Each row is a point on a tangle of strands that fork and nearly touch. The rows are in no order.
In the rows, 128 means zero.
Two points are linked if the straight distance between their rows is under 147. Some points are linked to none.
J21: [ 80 121 124  90 102 163 151 108 155 136 113 151 128  81 159  91  93 118
 139 162  84 126 153 123 172 135 122 133 134 147 147 108]
J38: [140 106 149 134 148 166 189 126 127 147 128 151 116  93 130 154 178 138
 107  72 141 190 166  85 149 192 110 152  99 111  99 109]
J132: [ 95 135 103 111 173 110  71 159 148 129 138 178 128 147 110  88 118 164
 119  53 110 155 152 113 142  69 148 112 143 102  67 100]
J219: [184 149 137 178  96 117 149 105  37  95 152  69 152 122 162 171 159 114
 164 146 182 124 114 176  55 119 157 101 111 138 120 152]
J529: [121 107 101  96 148 145 138 107 180 161  97 119  77 114 147  85 110 179
 112 116 133 199 158 138 127 104 129 157 131 104 149 101]
J137: [102 136  93 114 114  85 106  81 172 145 105 140 124 145 104 132  51 169
 140 136 147 111 142 132  88  62 171  92  96 129 165 149]
J483: [138 173 152 138  96  92 169  95  57  77 137 128 120 115 112 166 126 142
 133 129 165  88  87 148 127 162 148 142 141 165 134 187]
J294: [115  92 119  81 155 138  91 143 156 122 162 171 112 113 147  70 104 159
 137  80  96 185 165 107 145 121 122 125 138 120 106  56]
J928: [119 158  56 161  79 133 191 111  99  85 102  97 155 135 120 125 220 146
 134 165 184 148 123 176  94  97 172 149 114 155 140 185]
J591: [146 103 190 139 174 112  23 169 154 142 103 120  64 160 119  76  88 150
 102  79 126 128  95 118 142 108  81 113 127 156  66 109]
J287: [144 103 161 159 162 103  73 163 134 136  86  89  95 134  72 149 100 195
  85 119 118 153  96 152 153  84 132 121 183 146  72 149]
J828: [153 126 145 161 166 153 106 158 179 147 140 140 138 146 110 147 145  79
 111  79 123 139 114 100 127 135 126 156 134 114 137  60]
J573: [120 148  90 135 169  83 103 125 181 140 108 141 137 145 103 115  71 161
 132 109 163 144 104 141 116  47 183 120 130 112 153 131]
J420: [125 133 147 123 151  82  52 147 161 168 125 125 100 195  84 101 116 156
 129 123 111 115 120 111 109  86  96  80 139 112 112 148]
J336: [123 159 156 146 127 108 172 126 103 107 147 165 114 136  90 155 160 107
 110 123 193  75 100  97 149 185 129 144 155 126 121 162]
J316: [142 142 110 146  79 122 180  82  97 138 136  97  83 135 113 155 123  96
 172 163 109 132 114  94 154 135 154 100 102 145 165 157]
J602: [140 135 154 154 190  71 101 127 157 141 126 130 117 127  77 105 132 199
  99 135 115 132 127 127 150  65 127 116 184 121  49 118]
J59: [109 121 131 110 115 120 141  91  93 163  98 101  77 118 156 165  74 151
 110 132  84 183 138 163 114 130 121 142 138 131 124 126]
J545: [127 155  44 126 116 135 136 184 138 135 135 120 144 139  78 177 181 135
 143  98 120 118 137 119  90 102 155 118 139 106 124 170]
J390: [142 101 112 110 138 161  96 144 152 119 127 110 154 165 125 112 168 149
  95 117 105 185 157 162 110 111 128 141 161 153 131 110]
J156: [137 109  96 133  93 105 108 127 104 141 129 148 133 197  57 160 128 153
 148 111 149  88 121 103  83 124 152  57 129 123 152 200]
J450: [175 156 118 159 106 110 158 111 103 127 138  49 124 137 161 159 196 104
 149 148 164 129 124 200  74 104 142 139 117 134 119 122]
J263: [107 138 146  89 110 115 102 121 120 146 137 129 103 104 135 135  67 174
 160 150 129  75 126 159  82 130  94 118 127  93 132 160]
J45: [158  60 172 106 127 144  94 149 109 154 158 138 120 140 144 115 155  71
 124 107 115 136 125 115 145 223 109 102 147 143 119  97]
J747: [129 160  96 131  80 128 151 138  77 120 158  89 107 116 122 173 138  90
 162 128 125 119 102  97 100 135 170 113 107 129 132 181]
J315: [139  98  97 119 128 180 164 103 122 127 135 129 119  93 157 145 162 120
 101  98 138 229 148 119 146 144 129 169 111 128 115 125]
J144: [114 114 142 133 129 199 103 150 174 130 173 131 192 115 134  86 168  80
 157 142  80 125 152 130 171 188  93 115 113 129 128  74]
J847: [134 148 146 135 138  79 157 123  88 120 156 159 130 121 102 105  94  88
 146 152 135  50 111  99 145 165 132 130 162 122 133 126]
J91: [114  92 171 126 172  82  49 153 149 172  88 116  70 183  96  66  99 114
  80 131  94 102 110 104 130 127  97  87 158 148  68 114]
J141: [127 150  61 162  61 138 185 110  89 108  96 102 169 135 125 150 237 174
 148 171 119 151 162 161 103 109 132  97 114 148 131 167]
J929: [130 143 159 140 100 167 157 132  87 108 120 115  99  72 201 160 114 105
 130 141 156 134 104 178 134 117 127 181 117 134 133 152]
J460: [122 100 104  89 144 161  82 143 155  65 117 142 167 148 135  93 115 109
  86 135 140 174 117 135 141 105 153 172 144 153 151  93]
J253: [134 127 131  89 122 114 122 121 146 121 106 172 137  95 177  81  40 132
 133 130 149 101 115 165 133  80 143 158 151 127 168 109]
J286: [147 126 157 145 170 111 120 160 133 148 129 174 120 146  92 160 135 107
  75  88 141 131 100  93 126 162 136 161 164 127  90  91]
J675: [109 141  52 134 151 119 126 148 170 134 118 116 151 147  68 147 145 166
 121 121 139 141 128 149 102  55 182 123 129  89 150 153]
J205: [146 115  70 130  96 119 124 113  74 181 121 146 127 175  94 175 154 170
 137 131 132 141 143  95  74 127 138  50 150  97 131 188]
J361: [124 167 140 131 136  81 141 108 130  93 162 124 157 131 121 106 105 114
 163 172  72  56 146 143 141 123 129 126 141 139 125  95]
J874: [186 135 153 154  84 114 146 108  44  86 135  54 155 100 183 173 105 119
 143 147 138 104  85 158  98 143 148  85  82 156 166 150]
J139: [135 148 128 130 155 115 150 105 165 146 121 108 106 143  97 129 146 190
 120 156  99 141 142 146 132  98 120 132 160 101  95 123]
J523: [158 120 159 112 118 138 154 126  83 142 129 143 112  72 192 144  83 105
 150 123 135 110 119 169 137 138 108 145 144 101 133 135]
J749: [131  74 123 104 153 145 143 129 186 145  82 134 101 126 167 102 123 138
 101 132 164 181 137 160 160 117 127 189 120 130 170  84]
J70: [157 151 143 124  97  98 154 110  47  65 132 104 130 140  90 184 122 166
 116 137 134 101  92 150  64 168 134  97 146 144 110 186]
J980: [125 169  85 117 109 116 160 151 109 143 156 100 125 122  88 182 163  88
 140 110  96 134 133 110 106 135 163 128 139 113 101 135]
J601: [166  95 164 108 128 128  96 112  68 129 153 111 142 165 124 122 136  91
 113 139 103 135 112 112 117 207 110  88 182 148 113 118]
J283: [121 149 133 101 110  81 124 120 142 104 111 143 131 112 136 103  37 109
 150 136  97  58 134 125 129  78 132 129 137 149 152 105]
J469: [113 102 124 126 186 156 148 150 174 157 103 157 157 104  94 155 168 139
 101  67 108 183 202  86 126 142 103 142 104  90  81 106]
J593: [177  74 168 123 137 189 150 153 155 134 125 126 114 120 176 110 141 116
 123 105 127 156 122 154 168 150 107 187 135 140 167  41]
J813: [130 159 180 127 160 153  74 173 143 111 122 183 114 167 119  60 119 102
 133 125  74  80 110  95 130 158 111 141 104 145  60  37]
J214: [115 172 128 158 121 149 159 126 147 121 164  93 146  85 155 138 180  98
 152 162 165  87 112 121 173 148 104 167 110 122 153 142]
J996: [104 135 135 122 103 124 108 122 125 121 129  98 133 133 138 153 145 143
 154 158 100  87 162 169  86 125  99 128 118 111 132 163]
J317: [128 144 190 159 115 150 154 128 139 142 124 150 141 109 166 133 134 100
 128 144 162  81  91 124 202 177  87 163 128 150 155 117]
J736: [123  59 107 119 157 196 150 136 153 106 121 133 178  81 153 112 175  92
  95 120 152 211 177 127 162 156 115 164  83 126 150  88]
J575: [ 96 149 102 116  86 141 179 101 142 140 128 123 130 100 114 126 130  89
 155 157  76 153 131  84 174 142 119 105 107 154 161 153]
J845: [104  95 153 114 123 143  75 153 123  73 151 168 187 138 157  92 101 103
 107 110 112 137 123 129 150 127 121 134 148 172 148 103]
J104: [118 143  87 173  94 109 205  88  64 122 126 127 164 130 125 157 199 143
 154 144 151 114 162 112 112 128 143  79 103 126 112 200]
J258: [105 143 105 131 112 117 154 104 122  96 143 157 202 116 131 148 172 120
 111 130 142 143 148 127 148 137 120 131 147 142 127 147]
J277: [139 125 156  83 152 108 134 137 126 164 130 157  77  95 165 105  54 128
 155 118 124  70 140 141 124 132  93 121 162  78 113 108]
J792: [114 125 136 135 144  75 174 110 126 183 107 118  76 146 114 155 126  95
 127 146 117  94 152  97 118 143 112 117 120 119  96 140]
J925: [ 93 112 167 140 124 166 109 158 166 147 114 195 139 112 139 124 140  87
 129 111 135 112 152  52 148 210  96 137  81  91 119 104]
J272: [ 90 119 113 109 144 177 143 122 172 129 133 149 162 102 142  98 133 101
 135 136 109 154 160 119 144 145 115 144 106 110 140  87]
J464: [130  80 118 143 197 154 116 159 210 145 106 130 154 129 118 120 159 153
  82  75 150 197 168 140 147  85 103 145 115 100 114  94]
J626: [115 132 105 110  75  99 124  65 129 131 105 105 140 129 136 112  58 170
 153 172 136  95 138 127  99  92 151  97  86 144 197 140]
J76: [125 126 122  73 131 121  95 133 141 117 153 166 133  73 170  39  52 147
 147 122 111 143 145 147 136  89 151 146 152 121 138  70]
J197: [130 144 140 174  83 133 160 139  79 112 110  81 131  95 202 153 115  88
 117 165 171 113  72 178 162 112 135 149  96 184 171 172]
J163: [125  91  98 124 174 154 113 148 202 124  88 145 181 165 119 113 189 136
  82 101 143 176 169 151 117  97  98 157 141 135 144 133]
J230: [147 112 101 128 111 157 143  81  87 137 135 106 121 128 178 126 126 149
 128 160 155 187 125 168 101 117 179 144 128 104 159 135]
J674: [155 148 134 161 146  52 148 104 130 121 128  60 128 155 120 182 112 131
 156 149 138  56 161 162  78  77 132 127  93 113 124 135]
J647: [ 83 162 117 136 167 118  81 150 159 118 118 188 123 154  83  80 127 150
 115  92  86 120 142  80 121 101 106 119 135 132  53 108]
J589: [130 133 117 109 118 176 117 157 134 108 169 121 126 119 130 156 165 131
 124  92 178 148 103 147 124 147 153 164 127 115 161 146]
J637: [150  68 165 120 116 171 127 133 126 160 152 101 120 118 189 114 124  74
 139 116 102 135 132 163 175 186 105 138 143 154 145  92]
J541: [158 132 124 137 111 109 129 124  60  78 140  66 156  86 169 140  92 116
 140 192 120 105  70 163 145 129 162 117 113 160 183 150]
J49: [110 152 116 170  97 120 176  94 113 131 161 105 142  97 155 136 179 131
 173 158 172 111 135 114 155 127 115 106  87 113 142 197]
J564: [143 143 123 161 177 155 164 109 202 148 129  97 125 131  78 110 174 149
 141 156  98 141 156 110 141 143  79 126 148  89  94 104]
J871: [112 138 106 127 112 116  96 135 160 150 136 158 109 180  79 128 120 121
 137 108 135 117 115  79 113 118 119  88 129 118 153 168]
J369: [119 115 121 116  86 142 137 105  73 167 135 138  83 135 126 163 126 162
 137 108 149 179 125 124  92 155 145  76 131 103 123 200]
J907: [169 123 153 120 120  88 133 103  53  97 126  95 141 140 113 140  99 103
 118 160 100 105 102 136 102 177 114 100 182 164 105 134]
J833: [135 149 138 143 127  64 180 106 144 143 127 109 102 143 135 154 119  94
 166 151 148  58 172 124 137 122 126 128  99 109 135 149]
J624: [123 156 113 114 139  93 108 139 127 129 123  68 141 129  99 170 117 189
 143 155  89  89 146 166  71  63 142 108 106 110 137 148]
J616: [103 105 185 122 107 175 124 157 136 171 111 178 119 108 148 127 151 115
 100 117 139 100 104  68 176 216  82 161 110 139 147 118]
J750: [109 113  73 105  89 121 140  68  92 111  97  94 160 136 150 110 112 125
 154 217 143 143 130 144 129  90 183 113  78 144 190 159]
J288: [126 132 173 115 157 121  62 173 146 105 111 138  54 150  94 125  85 168
  82  85 106 140  79 125 136  98 109 140 156 163  94 112]
J457: [111 130 190 146 149 159  88 151 143 129 118 212 137 127 118  84 127 111
 113  88 110 107 126  43 138 188 109 148  93 107  85  54]
J756: [106 143 145 126 190 103 117 145 141 141 109 187  97 150  78  93 116 142
  88 114 123 128 109  61 139 138 125 141 157 118  62 101]
J910: [142 140 130 133 131 167  99 153 154 123 158 165 113 128 131 129 106 109
 124  94 143 114  76 111 157 134 145 158 142 111 178  95]
J596: [118 171 150 124 155 145  70 159 170  83 142 172 129 159 123  63 125 130
 122 111 106 100 113 116 133 108  90 152 118 144  93  85]
J547: [112 124 102 125  90 153 146 148  87 126 155 122 116 118 141 192 142 110
 124  85 172 175 109 142 104 135 159 110 120 119 117 200]
J882: [111 128  99 124 110 124 121 116 107  94 147  81 174 114 150 113 115  91
 146 185 110 121 114 159 153 119 163 114 110 148 175 133]

A fork is a point with three links, a tip a point with one. Leave the first point through the second and follow the links. Name the first fork or tip that comes.
J749; J593 | J647
J287; J288 | J547
J747; J980 | J541
J736; J315 | J845
J253; J283 | J529

A fork is a point with three links. Follow the links from the first point to the second and name the forks in between, in order.
J38; J596 | J272, J747, J547, J647
J317; J929 | J647, J547, J747, J541
J316; J523 | J747, J541
J547; J283 | J647
J286; J139 | J547

Follow the links from the first point to the second, and from the first to the third. Name the last point that the two ways share.
J287; J272; J76 | J547
J469; J925; J450 | J747
J205; J457; J460 | J547
J253; J390; J277 | J747
